Points, in no order, along strands that fork, close into loops and pass close to each other.
(in the rows, 128 means zero)
Two points are linked if the straight distance between their rows is under 72.3. Some points are linked to none.
pip: [130 133 121 145  85  96  90 109 115 115 103 122 127 139 173 142  99 143
 133 156 139 158 100  97 115 128  89  62 143 108 134 122 127  96 136 109
 164 104 140 159 149]
kenut: [ 80  76 148 150 112 100 155 189 135 112 118 188 125  78 135  74  96 135
 135 170 146 137 163 172 112 107  57  91 150 165 200 198  92  74 163  75
 124 130 142 116 109]
Lidun: [117  95 140 152 112 121 126 158 110  98 100 158 123 109 157 119 115 149
 150 147 146 130 150 140 129 123  88  77 156 161 168 143 101  89 136 108
 154 127 147 116 124]
Fufu: [160 192  99 114 131 200 123  98 107 183 140 110 127 121  99 145 181  81
 109  80  89 102 132 111 126 107 190 211 102  98  67  93 137 209  47 143
 101 146 130 129 150]
duko: [142 118 116 130 119 130 132 123  97 127 122 125 118 141 138 138 139 136
 150 130 126 113 137 138 136 142 132 106 155 130 126 111 108 130 123 129
 159 122 141 109 138]
gara: [153 120  94 133 109 139 125 105  95 136 134 114 115 158 117 142 138 153
 151 105 129 117 125 139 144 175 140 135 160 107 137  93 130 149 104 147
 159 121 131 109 163]
tomi: [104 156 124  98 151 107 151 132 160 142 125 113 134 123 129 123 132  79
 104 166 103 122 130 106 116  84 169 138 102 151  64 124 125 149 159 137
 107 149 130 162  66]
meb: [147 164  76  94 100 107 102  90 103 157 134  87 112 177 139 143 137 108
 139 120 100 135 105 123 142 154 141 122 128  89 105  92 130 168 129 140
 163 115 138 146 161]
barum: [160  92 196 128 170 195 134 140 114 128 197 127 143 117 131 125 154 145
 120  26 165 122 148 160 138 188 126 158 117 106 180 109 155 125 124 166
 117 124 142  69 163]
rakiz: [143  73 191 179 134 156 100 140 120  70 140 172 148 147 123 115 121 213
 126  50 173 110 133 140 147 161  69 124 126 152 203 161 173  80 120 128
 143 107 142  70 179]
fusep: [145 141 122 117 145 143 150 123 113 145 133 121 126 132 125 142 159 102
 138 128 111  92 156 143 140 117 159 136 138 133  95 123 109 153 117 127
 129 133 126 110 116]
Fud: [145 111 137 125 148 149 152 138 111 131 128 132 125 124 118 137 144 127
 153 130 135  99 154 156 143 133 149 133 155 139 128 137 105 129 116 128
 127 132 122  92 124]
sizod: [ 91  72 153 170  99 118 132 187 130  79 100 188 128  88 140  92  94 180
 138 138 160 132 175 164 135 103  61  99 151 191 222 184 114  54 142  85
 137 133 131 102 126]
larid: [ 85  86 139 196  80 109  85 157 125  71  87 172 122 103 182 122  98 223
 129 111 157 148 162 121 146 120  66  75 143 166 202 146 141  79 137  86
 182 131 121 124 150]
dib: [168  98 181 152 147 178 116 124 114 125 185 135 143 145 126 124 151 169
 121  26 170 123 119 141 140 209 102 157 123  95 198 113 164 126 116 162
 133 110 151  78 182]
Dev: [140 130 120 120 125 126 135 121 103 132 124 120 121 141 144 139 145 114
 142 139 115 110 137 138 134 130 140 106 145 132 106 111 103 140 134 129
 155 124 140 122 126]
zimu: [ 98  69 155 160 112 121 147 188 128  84 107 186 128  91 121  83  91 170
 140 139 158 129 170 172 129 114  73 111 155 189 215 195 108  52 133  89
 127 129 130  91 126]
gutar: [147 171  93  95 104 104 102  85 111 152 134  83 115 176 143 147 138 102
 134 129  94 134  98 116 134 139 144 117 120  94  84  91 126 163 134 142
 160 115 133 152 149]
seku: [147 150  38  95  93 101  89  86 100 146 113 102 107 186 132 148 115 139
 154 115 145 154 105 110 174 180 115 120 135  89 165  90 157 146 117 133
 161 115 156 150 174]
Pinu: [129 119 112 139  93 103  93 113 103 113 105 131 115 138 166 132 109 145
 143 140 140 143 117 113 126 142 100  73 151 122 140 115 122 107 130 115
 173 115 151 138 146]
danas: [123 109 140 133 123 117 139 153 116 114 110 144 124 114 158 122 121 122
 146 162 135 126 143 138 127 118 103  81 147 151 145 141  94 102 150 110
 148 119 150 126 112]
genev: [133 160  93 130  79  94 105  93 135 123 102 101 143 167 143 171  89 137
 123 172 122 183  69  82 104 121  83  63 132  85 117 119 137  96 127 112
 152  96 113 187 164]
zagev: [136 165 113 107 147 144 140 115 121 151 134 113 130 138 121 142 163  84
 117 123  92  90 148 125 137  99 172 148 114 136  69 113 120 180 114 132
 118 142 133 128 106]
romu: [154  93 138 152 127 155 129 124 108 108 135 132 125 147 107 137 134 181
 149  89 156 111 123 149 139 170 119 133 161 129 162 118 135 119 101 148
 145 120 128  89 159]
vepa: [129  91 135 145 122 132 136 148 103 103 107 153 122 122 138 127 123 150
 154 136 148 117 149 148 133 132 109  96 161 159 159 140 100  95 125 121
 154 128 140  99 129]
laroz: [133 108 137 125 178 136 158 147 132 134 136 150 130 107 105 119 140 108
 147 137 134  93 168 163 136 126 153 154 144 141 128 167 101 131 125 111
 100 141 104  84 112]
lafud: [ 94 126 114 145 202 114 143 143 166 146 153 166 138  99  83  94 137  75
 101 147 107  80 150 140 104 100 157 179 111 140  94 169 102 172 125  95
  73 154 107  95  96]
Guka: [113 133 155 117 114 102 163 145 158 123 111 115 140 103 141 131 110 111
 127 209 122 160 104 108 103  89 120  93 125 132 104 137 114  89 176 125
 117 116 123 177  83]
zivu: [106 100 143 170  84 108  94 153 117  91  89 159 128  95 182 121 102 168
 138 144 155 147 143 120 126 114  73  60 150 151 178 142 117  80 138  97
 163 118 140 137 131]
leso: [118 120 150 160  88 106 108 144 125 103  97 142 131 101 179 133 102 141
 131 168 143 153 118 110 112 103  76  51 144 133 151 139 115  82 150 102
 148 105 144 155 123]
Baza: [ 87  80 135 200  91 118  94 153 129  62  94 176 124 124 168 121 102 240
 125  94 156 137 159 121 152 129  63  87 143 171 203 141 154  85 132  91
 183 128 117 116 161]
vuka: [165 103 188 139 161 192 128 135 111 141 202 130 145 129 136 121 163 148
 114  13 164 127 141 147 137 207 111 165 115  93 194 102 156 132 121 168
 130 119 152  75 181]
tavo: [128 145 106 140 200 180 123 126 144 165 138 137 141  90  91 109 161  50
 105 110 106  89 135 110 128 104 181 212  90 120  83 145 126 190  56 112
  39 158 125 104 104]
nar: [130 181 116  99  96 100 127  95 147 139 111  66 138 168 126 169 118 110
 120 177  87 163  75  94 101 100 145 116 103 110  55  99 122 118 136 160
 145 121  88 182 126]
zuke: [115 112 135 168  81 105  88 134 112  97  92 150 127 111 182 128 102 160
 136 147 149 149 129 110 122 121  78  55 149 134 163 135 122  87 137  99
 168 113 143 146 141]
Safib: [153  74 188 166 139 162 105 139 115  83 146 157 146 147 117 120 125 196
 133  53 174 112 125 145 141 171  84 131 133 144 196 146 161  88 116 144
 135 110 140  72 171]
salu: [ 89 135 105 131 191 113 155 143 166 145 142 155 134 112  97  99 140  72
  94 153 101  89 148 128 111  95 162 165 108 150  82 150 109 175 138 106
  82 156 121 123  80]
Puf: [ 81 149  78 119 182 134 138 128 164 155 127 132 135 115  90 108 133  53
  77 134  96  97 112  98 112  84 183 181  83 160  56 123 120 188 105 124
  62 170 143 147  67]
saz: [142 136  75 117  98 104 100  93  95 139 120 106 110 169 139 140 124 136
 150 121 127 138 109 120 146 173 123 110 146 100 133  97 132 149 122 133
 170 115 148 137 166]
Fel: [139 158 118 104 127 120 134 109 114 144 131 103 124 147 142 143 151  95
 124 135  96 111 133 125 130 115 156 121 120 127  73 101 114 159 137 137
 147 128 135 137 116]
vuzu: [ 95  96 143 185  76 108  85 157 120  85  87 167 124  92 188 121  98 193
 135 133 157 149 153 120 136 112  68  64 148 157 192 145 131  77 140  91
 172 124 132 133 137]
zap: [171 103 157 163 140 166 111 118 117 126 170 137 143 163 114 127 142 183
 123  38 173 127 106 131 147 213  96 156 131  89 204 114 169 133 109 158
 129 101 149  93 186]
seta: [101 114 130 148 206 113 135 144 162 143 159 171 134  86  80  89 136  80
 112 140 113  82 155 153 108 112 157 188 117 131 108 181  99 159 123  90
  68 154  97  72 108]
fusid: [115 166 137  94 123 103 148 121 163 135 110  90 140 127 129 144 121  94
 111 191 103 148 106  96 107  80 169 129 104 136  60 117 123 117 155 150
 117 136 105 179  76]
lur: [ 81  84 155 147 105  99 149 188 139 113 114 179 128  75 149  80  99 129
 134 176 144 151 151 159 113  98  57  75 142 159 194 189  95  73 169  81
 122 122 149 138 101]
Vinab: [125  72 160 167 121 144 129 165 115  70 108 172 132 122 126 113 105 196
 143 108 166 118 153 155 136 131  85 111 151 184 199 160 126  66 119 117
 145 128 131  85 144]
sabo: [175 179 128 121 142 202 127 105 115 169 157 105 117 103 107 137 176 109
 119  65 115 123 144 123 127 141 198 216 116  81 100  87 153 194  51 154
  96 146 109 112 160]
bot: [140  98 139 134 141 143 150 148 108 116 118 144 124 122 124 131 131 141
 156 134 145 105 153 156 138 134 129 117 159 153 149 144  98 108 121 124
 138 130 128  91 126]
kozu: [152 124  52 130 100 127 113 100 102 131 127 121 118 186 107 145 121 172
 144  93 152 139 112 118 169 198 114 141 151 100 180  88 166 152 102 143
 155 114 151 133 180]
gela: [154  81 158 162 132 162 118 129 113  94 141 146 136 153 108 130 128 198
 140  68 168 112 120 143 139 176  97 132 148 134 182 126 151 104 106 148
 142 116 134  82 167]
Lan: [160 121 109 133 117 155 132 109 101 138 145 111 118 150 107 146 148 157
 148  93 133 113 125 146 144 174 149 151 158 106 139  96 135 151  97 150
 146 124 124  99 162]
remal: [126 199 108  80 122 126 107  93 133 152 125  76 125 161 128 151 145  84
 102 125  79 127  94  96 116  87 180 154  80 125  33  93 134 174 124 168
 128 149 118 173 104]
Nesu: [ 80 125 149 122 113  87 179 146 184 145 109 121 143  78 110 113 110 111
 123 236 118 166 106 109  94  85 136 122 123 125  96 152 119  97 179 127
  97 129  99 187  66]
Nonof: [176 140 140 130 135 182 135 111 115 150 165 101 116 128 105 141 161 147
 133  67 137 120 133 145 138 174 172 184 142  84 134  87 151 167  88 162
 116 127 108  97 162]
gatip: [118 107 103 157  89 102  82 118 100 102  97 146 118 136 167 128 106 173
 141 125 150 150 125 110 134 152  92  73 155 129 163 118 136 106 122 108
 177 118 145 134 153]
Safu: [ 83  92 165 148 108  97 149 180 150 117 117 173 132  66 148  87  97 127
 132 190 141 156 135 150 108  94  54  66 137 146 182 185 101  80 179  87
 114 115 148 154  91]
tigi: [ 99 158  93 113 178 139 144 127 152 154 129 130 136 123 102 119 147  61
  89 132  95  92 134 105 123  83 179 171  90 154  57 126 124 188 110 124
  75 162 140 142  73]
Mal: [166 130 155 125 161 186 139 121 122 139 159 114 122 108 108 141 163 132
 144  82 140 107 153 154 140 149 178 181 137 105 124 113 137 152  90 150
 102 139 103  86 139]
ruza: [148 119 100 130 108 128 122 111  93 131 127 118 114 153 130 142 139 146
 150 117 127 117 125 137 139 163 132 118 158 118 132  99 118 142 113 138
 166 122 139 110 152]
Retu: [ 70  91 165 136 128  82 173 168 170 135 132 164 125  67 125  81 100 118
 125 209 122 162 123 146  86  99  80  97 128 132 143 181 101  97 198  98
 106 125 134 171  78]
fonef: [104 115 152 118 138  95 167 159 153 128 123 142 130 100 143 104 115 103
 127 193 126 142 130 132 107 101 108  91 127 141 124 155 102 107 184 108
 120 120 140 161  82]
sebus: [161 112 159 119 171 175 145 133 121 132 152 121 126 104 108 135 151 128
 149  93 144 104 161 161 140 149 171 171 138 119 133 134 131 136  99 142
  96 141 102  79 127]
vaz: [ 86 116 153 127 103  93 181 155 174 134 105 125 144  73 112 120 104 124
 130 241 116 177  99 112  92  84 114 102 131 124 115 152 121  81 173 119
  98 116 106 190  73]
faf: [169 130 117 134 123 167 134 106 108 144 156 105 118 150 101 146 155 156
 142  81 135 117 123 144 142 180 157 172 154  92 141  90 143 160  92 161
 133 124 114 101 169]
razag: [134 103 113 144 109 123 117 126  95 111 109 138 120 141 142 133 125 157
 154 126 141 123 131 134 133 152 113  93 161 139 148 113 113 114 117 128
 169 126 144 110 146]
pabid: [117 166  84 116 172 176 136 116 134 165 129 119 136 124  95 133 159  51
  87 109  92  89 120 101 130  81 184 191  81 145  50 114 129 200  71 129
  65 164 149 144  93]
lis: [147 194  74  84 101 124  99  86 108 174 142  84 114 179 127 147 159  91
 122 103  75 126 106 121 138 135 159 157 104  90  74  86 137 202 120 153
 145 126 129 156 158]
kuge: [171 132 170 130 155 199 136 123 124 146 195 111 123 118 125 129 165 141
 115  24 154 138 141 144 130 194 156 182 122  73 162  80 156 160 106 174
 112 125 125  91 172]
Gorur: [133 151  61 116  85  86  71  82 109 129  99 118 115 172 153 145  98 150
 140 131 154 173  99  87 156 163  94  87 136  90 161 117 158 116 119 109
 166 106 146 162 171]
numaf: [137 143 137 132  94 100 123 114 129 118 109 103 136 140 156 153 103 125
 129 178 118 160  87  97 102 111 101  70 131 111 104 116 121  94 146 126
 148 101 127 171 131]
Dumep: [145 159  92 113  94  87  94  83 119 139 115  89 126 177 146 154 103 122
 134 152 123 166  79  96 123 140 103  82 128  87 113 112 131 120 133 124
 159  99 131 169 160]
Geg: [140  60 200 160 145 155 124 161 121  67 134 174 143 121 115 105 101 192
 131  76 177 114 147 165 142 141  82 127 131 178 211 181 155  51 132 122
 119 118 135  63 149]
Luzo: [139 138 122 124 106 102 112 106 110 124 117 107 123 147 161 141 119 120
 139 151 121 140 106 112 119 132 116  80 137 115 109 109 115 120 144 126
 166 110 142 147 138]
gabik: [128 124 151 145  96 105 123 138 127 108 105 132 129 112 172 132 102 126
 136 176 134 152 111 109 109 107  88  59 140 131 133 133 110  85 156 112
 143 105 144 157 116]
silir: [150  98 129 142 123 147 134 127 102 113 127 130 121 140 116 139 136 165
 157 109 146 110 133 151 139 157 128 124 163 136 150 118 118 121 107 140
 152 126 126  90 145]
loru: [123 118 129 125 177 129 163 149 135 137 136 152 130 114 111 117 139  95
 136 149 123  95 166 155 135 116 150 144 138 143 117 165  97 142 135 105
 102 139 115  97 102]
firin: [163 114  83 154 115 143 117 110 115 120 137 138 129 192  98 141 127 196
 132  66 170 132 110 116 170 205  95 150 147  99 203 106 184 144  98 145
 138 106 151 125 185]
fom: [120  86 159 122 207 126 130 150 149 126 174 167 128  65  91  89 116 105
 129 112 135 102 166 175 122 146 158 194 121 124 144 183 119 121 134 102
  64 155  87  50 119]
lok: [153  76 190 122 178 173 140 147 122 109 165 136 136 107 112 123 129 147
 143  72 169 114 149 170 142 165 137 157 129 135 170 145 144  98 124 148
  97 134 119  65 136]
zoda: [122  61 173 126 182 126 150 163 132 107 154 169 123  86  92  88  92 134
 137 120 161 112 158 187 125 152 128 166 143 150 183 196 120  76 149 101
  86 144 106  55 127]
bif: [143 196  86  79 107 121  98  84 117 165 140  80 118 179 129 149 153  88
 116 112  74 127  96 112 129 122 163 149  95  99  60  89 136 194 126 158
 142 129 124 163 141]
bupov: [144 164 104 104 122 132 127 103 105 153 136 102 120 152 134 147 160  98
 129 119  91 103 132 129 136 121 161 133 124 118  74  97 122 173 123 141
 147 127 133 130 131]
zabon: [154 112  83 146 109 138 122 107 107 123 132 127 120 180 103 141 127 187
 143  82 154 128 110 126 156 196 113 142 156 104 177  95 159 144 100 147
 151 115 141 115 176]
pipa: [115 142 151 107 128 102 161 138 157 128 115 110 137 115 140 129 120  97
 123 195 115 146 115 108 107  94 140 105 117 135  88 128 113 108 173 129
 119 123 125 171  79]
bopu: [114 126 127 115 166 115 165 146 141 137 131 145 128 119 126 116 140  89
 127 162 114 106 157 143 125 108 143 126 131 149 105 150  99 142 155 111
 115 137 130 123  88]
kon: [120 164 124  97 145 117 145 121 143 143 127 106 130 138 134 136 142  80
 110 150  95 113 132 110 125  91 168 129 105 144  59 113 121 156 147 140
 118 140 133 154  85]
laf: [ 64  79 173 146 112  81 165 178 168 128 134 169 122  52 123  75  92 126
 125 208 126 170 120 156  85  94  52  83 131 130 165 190 108  86 191  88
 101 121 135 173  81]
lup: [148 191  88 107 131 191 124 100 107 179 136 108 129 131 102 148 177  68
 100  87  80  94 122 107 129  89 183 198  90 115  52  95 135 215  56 143
 100 150 142 141 134]
Bitin: [111  63 168 160 127 133 145 180 126  74 110 181 132 105 111  93  89 179
 136 121 168 122 164 172 134 121  79 122 151 192 215 191 123  47 133 100
 120 129 126  81 135]
Tob: [115  78 141 198 108 133 100 136 126  61 110 179 133 155 135 123 111 245
 124  70 163 124 143 125 156 150  61 108 141 162 197 147 167  93 121 106
 169 114 120  99 178]
gimiz: [174 140 156 130 150 194 138 116 122 145 180 105 118 115 113 136 166 143
 126  47 145 129 137 144 132 177 173 189 129  82 141  85 156 164  93 167
 109 131 115  98 163]
topo: [113 114 148 124 137 106 159 159 135 122 115 147 126 109 152 112 119 107
 136 180 130 132 139 137 117 108 108  86 136 147 132 152  93 104 171 107
 130 120 145 142  94]
zafen: [148 166  38  87  93  96  80  80 106 147 106  97 113 189 138 154 108 130
 153 125 148 166  96  98 174 168 110 114 124  83 165 102 160 140 119 129
 160 108 155 162 173]
gokiv: [145 102 147 126 169 153 153 144 121 125 136 141 127 112 109 129 139 125
 153 124 143  97 160 167 142 136 150 150 150 140 140 156 109 118 119 123
 109 137 108  78 122]
zifon: [145 175  99  96 102  92 104  84 126 144 125  73 123 184 142 155 121 107
 130 147 101 154  79 105 121 131 129 105 114  91  79 103 130 141 140 143
 154 107 122 169 150]
beli: [151 175  78  99 105 130 112  93  97 167 143  90 116 167 125 146 158 102
 132 106  87 113 119 131 141 147 162 151 124  98  88  85 132 194 111 147
 151 124 129 135 158]
Bof: [133 191  86  94 132 175 115  95 113 172 131 102 129 143 108 148 169  67
  92  93  74  97 116 103 129  82 181 183  79 126  40  89 134 210  81 151
 106 158 146 155 120]
gubu: [145 168  56 100  91  89  76  75 115 142 102 100 118 186 145 155 100 130
 143 140 148 175  87  87 153 157  97  91 129  77 148 116 150 123 122 117
 159 100 141 168 174]
fuzop: [106 130 154 125  98 103 176 149 164 124 100 117 146  88 126 136 106 124
 130 231 118 170  94 106  98  85 113  93 130 127 110 137 121  76 169 124
 108 112 110 188  82]
Boraf: [ 87 129 149 114 135  88 173 146 180 140 117 123 134  89 120 110 111 103
 120 217 117 156 117 112  95  91 141 124 120 134  94 149 118 106 184 126
 101 133 112 181  64]
sotik: [141 101 164 109 202 169 134 145 139 129 168 140 131  75 110 116 141 106
 138  87 145 113 175 164 140 152 175 192 116 117 141 148 140 139 107 128
  64 155  97  71 119]
Zorof: [ 91 161 111  96 160 109 144 127 167 147 122 114 135 118 116 118 130  73
  92 162 106 119 125  97 111  80 184 156  93 156  56 121 128 160 147 137
  92 162 128 166  57]
Fil: [ 81  87 157 171  81 105 118 187 136  91  95 181 131  65 168  94  96 165
 134 156 154 149 166 150 135  92  47  70 144 173 215 179 112  61 154  78
 138 126 140 128 114]
konul: [147 174 102 105 128 151 128 102 108 160 139 104 125 144 123 148 172  87
 121 108  87  92 141 127 137 112 172 156 116 118  67  99 127 190  99 140
 128 137 131 129 128]
loze: [ 85 130 140 111 153  85 166 146 178 141 129 135 130  98 120  98 118  89
 109 195 116 139 129 117  96  94 153 133 109 144  86 148 112 132 183 122
 101 144 120 169  61]
fonov: [169 163 139 121 152 198 128 112 119 159 155 109 121 100 108 139 175 109
 127  73 120 114 154 132 132 135 192 203 118  92 102 101 149 183  58 151
  91 147 106 100 143]
ziz: [129 200 107  86 102 104 110  87 150 148 112  58 131 179 121 167 129 104
 111 161  80 156  74  94 104  95 164 138  90 108  43  97 130 142 126 176
 140 135  82 183 119]
Rel: [115 136 142 109 144 105 161 142 149 131 120 123 132 119 144 122 126  93
 120 180 116 132 129 121 114  98 140 105 120 143  91 131 110 122 175 126
 122 124 134 157  81]
zod: [168 150 142 121 150 188 135 114 119 153 156 108 121 107 111 140 170 121
 136  80 126 110 154 142 137 144 188 191 131  98 108 105 143 172  74 149
  99 139 104  93 141]
Rif: [156  97 172 122 175 172 145 140 123 120 155 127 128 105 108 132 141 138
 151  90 157 110 153 166 141 156 157 162 138 127 151 141 135 119 112 143
 100 138 108  71 130]
todu: [124 157 118 103 154 127 148 126 135 146 131 117 132 132 127 133 152  80
 114 142  95  99 147 122 130  95 165 134 111 143  70 121 116 165 138 132
 117 138 134 138  89]
gafa: [154  75 201 123 175 186 134 145 113 113 183 134 146 112 124 123 137 149
 129  42 171 116 147 165 141 177 121 151 118 127 179 129 154 101 127 157
 108 128 139  64 149]
vame: [172 189 108 120 130 198 123 102 108 178 146 107 121 116 102 143 179  95
 116  76  99 111 138 119 128 126 194 212 115  87  84  91 143 203  49 148
  99 144 118 118 159]
Lelob: [ 95  76 147 147 122 112 155 184 127 105 110 184 125  90 127  84  97 144
 142 159 149 128 166 172 124 114  74 103 155 173 196 191  91  70 147  84
 126 133 136 102 115]
vikuz: [ 86 132 128 112 164  89 164 149 172 143 132 138 130 108 121 103 125  85
 105 179 111 121 140 118 106  95 154 134 110 147  84 144 109 146 174 118
 103 145 125 155  66]
Lidel: [ 93 103 170 160  91 103 134 179 150 110 107 164 135  65 160 102  98 136
 133 192 145 165 127 134 111  82  50  54 140 140 182 172 115  73 170  89
 113 107 144 163  94]
Fena: [169 108 125 165 127 154 116 114 119 121 154 138 136 181 102 134 135 192
 127  52 173 129 103 124 155 209  95 157 142  92 204 111 177 138 102 151
 134 101 147 110 187]
fule: [111 100 147 139 208 117 130 144 157 136 168 172 130  69  85  86 126  92
 123 130 123  91 163 167 112 130 160 194 118 123 128 185 107 140 126  91
  64 155  84  57 117]
nofu: [132 132 149 127 113 106 135 131 128 119 112 119 129 123 163 137 118 114
 132 176 123 143 115 113 113 107 111  75 133 132 110 125 107 100 160 121
 143 108 142 155 107]
Figal: [171 120 176 135 157 196 132 128 120 145 201 114 129 128 129 127 164 144
 115  17 156 134 135 148 136 204 136 170 121  77 179  86 158 151 114 170
 121 121 137  88 178]
Vod: [139 154 128 103 123 108 133 112 120 135 128 101 124 146 147 143 142  96
 127 149  99 121 121 118 124 112 149 105 123 127  75 107 115 143 148 139
 148 122 136 146 111]
dag: [120 138 134 109 150 109 160 142 141 137 125 127 131 126 140 125 137  89
 123 166 112 117 143 129 124 102 144 112 124 146  92 131 104 136 161 121
 126 131 136 142  86]
Fotu: [144 196  89  78 106 104  95  81 127 163 134  69 118 189 129 154 141  94
 119 127  80 144  83 108 124 123 153 137  95  93  62  91 136 176 134 160
 147 120 115 173 145]
kavu: [128  78 166 194 121 144 100 142 128  63 122 180 141 152 128 118 115 237
 123  61 168 114 138 133 150 149  64 116 137 162 200 155 169  83 119 116
 156 111 127  85 180]
Gasem: [144 131  45 115  96 109  97  92  99 134 114 117 111 181 126 144 114 159
 150 107 149 149 110 110 166 187 112 122 146 100 171  91 162 146 113 132
 165 117 156 143 174]
lugif: [ 88 137 115 117 175 102 160 142 170 143 138 145 132 113 110 103 133  78
  98 165 105 105 143 121 109  93 163 150 107 153  79 144 112 164 159 115
  95 152 126 144  70]
vogev: [115 193 101  75 133 143 111  99 137 155 120  87 125 145 117 148 145  71
  91 119  80 115  98  89 119  74 189 168  71 145  33  94 137 184 109 164
 107 162 134 172  86]
Linir: [147 143  73 112 100 113 109  93  95 151 130 101 110 171 131 141 138 128
 147 114 112 127 113 128 148 171 138 127 145  98 124  87 130 163 116 138
 166 119 138 130 163]
Lovat: [ 85 101 159 127 135  90 173 168 163 130 127 156 124  87 136  89 106 106
 125 197 126 149 131 141  99 103  90  93 129 139 142 173  98 100 191 100
 112 123 137 159  82]
Zupa: [135 140 138 114 121 107 140 125 122 128 121 111 127 135 155 138 128 104
 132 163 113 130 120 119 119 112 131  91 130 132  94 117 107 121 157 127
 147 117 143 148 107]
sigim: [139 165  88 118  88  94 106  86 137 132 107  88 137 180 133 170  96 128
 128 170 114 181  65  90 109 124  93  78 122  86 102 112 134 107 132 123
 153  97 111 183 162]
remo: [121 190  90  84 139 158 114  98 126 161 124  96 128 143 114 146 155  65
  91 107  79 105 105  95 125  75 185 176  72 139  34  91 134 195  95 160
 105 162 146 165  96]
ruki: [140  70 180 163 137 155 121 153 118  73 126 165 139 132 116 115 112 194
 139  83 174 112 141 155 139 142  87 127 142 171 198 159 145  68 120 130
 132 120 129  73 152]
godis: [103 155 107 109 171 127 146 130 148 148 132 128 135 128 112 125 151  67
 101 139  96  95 146 113 125  85 171 155 102 152  64 128 121 180 129 127
  92 153 134 141  76]
belu: [126  59 192 162 134 144 131 171 126  64 124 180 136 114 110  94  90 188
 130  93 173 119 155 168 139 130  79 130 138 192 218 191 149  42 136 110
 114 121 129  66 140]
Tiz: [125 201 112  79 108 113 105  88 145 150 121  69 127 169 125 158 138  94
 106 142  80 142  85  92 110  91 172 149  84 118  37  95 132 158 126 174
 134 139  98 178 111]
Lopob: [ 90 101 169 173  77 103 109 178 143  99  97 171 135  61 176 105  99 155
 132 171 152 158 145 136 126  84  48  53 141 151 201 173 117  66 161  82
 127 111 141 152 107]
pebo: [109 197 112  85 101 110 124 106 158 148  96  65 145 142 117 164 128  95
 106 182  90 150  89  82 100  72 183 152  90 134  36 112 123 127 120 176
 123 155  78 186  85]
buder: [123 174 129  95 103 103 143 110 156 135 105  76 140 145 128 162 123 105
 116 187  92 156  90  91 102  86 159 124 105 126  54 107 118 114 143 159
 132 133  91 180  99]
sizil: [102 182 122  88 111 102 140 116 166 146  96  78 145 123 117 151 121  89
 107 195 100 149 104  83 103  70 184 152  95 138  48 118 124 116 133 162
 111 151  87 184  71]
Sete: [103  73 155 177 105 131 125 178 122  68  95 180 128 105 141 106 100 198
 138 118 163 126 169 156 141 115  71 101 152 191 210 169 123  60 128  99
 151 131 126  94 139]
lelu: [ 98  78 132 199 103 121  97 145 128  62 102 179 126 143 152 123 106 245
 124  84 156 133 151 120 154 142  62  97 143 168 199 143 162  90 126 100
 178 123 119 108 171]
kefim: [ 74 154  90 104 169 117 134 129 171 151 119 118 130 114 103 106 122  60
  80 151 102 112 113  91 108  79 191 173  85 161  52 120 126 172 126 134
  74 176 136 162  56]
dani: [143 147  84 112  96  93  91  87 106 138 116 102 115 170 151 143 112 125
 142 138 128 152  95 106 136 159 114  91 138  94 124 104 131 135 128 125
 167 107 144 150 160]
gubeg: [130  88 165 114 206 146 134 150 147 126 170 155 129  71 100  99 126 105
 135 100 141 107 175 173 136 153 167 188 121 123 147 167 131 125 122 114
  61 157  91  60 120]
Mev: [127  98 107 155 102 119 104 124  98 102 105 149 119 143 146 130 117 175
 149 118 148 131 131 124 134 155 101  90 160 139 160 118 123 109 117 123
 178 124 143 115 148]
kapek: [144 186  97  86 104  94 104  81 133 150 126  69 122 188 132 159 126 104
 124 146  88 154  74 102 119 123 140 119 103  91  66  96 130 149 137 153
 152 112 108 175 146]
Labu: [160 158  74 112 101 142 126  96  97 161 145  95 112 163 110 147 153 132
 143  94 109 120 123 140 148 175 163 166 148  87 123  79 139 184  96 149
 146 123 122 123 176]
zotus: [132 147 101 139  81  91  90  94 122 118 105 112 134 152 158 155  91 140
 127 161 135 171  83  86 110 127  86  61 137  93 125 124 135  97 131 107
 157  96 126 174 160]

A tip is a point with one link. Name the tips that can be reached along the links from each point below, in the order of the rows.
gela | silir
Bitin | Fil
seta | laf, sotik
ziz | Dev, Gorur, beli, pebo

A fork is a point with three links, a tip a point with one. Leave the first point through the second and follow the links. Name the first fork or tip that comes.
Lan, faf | vuka
vogev, remal | pebo
kapek, Fotu | beli
bot, vepa | laf
tomi, Zorof | todu
kozu, Gasem | Gorur
Geg, ruki | zimu
sigim, genev | duko
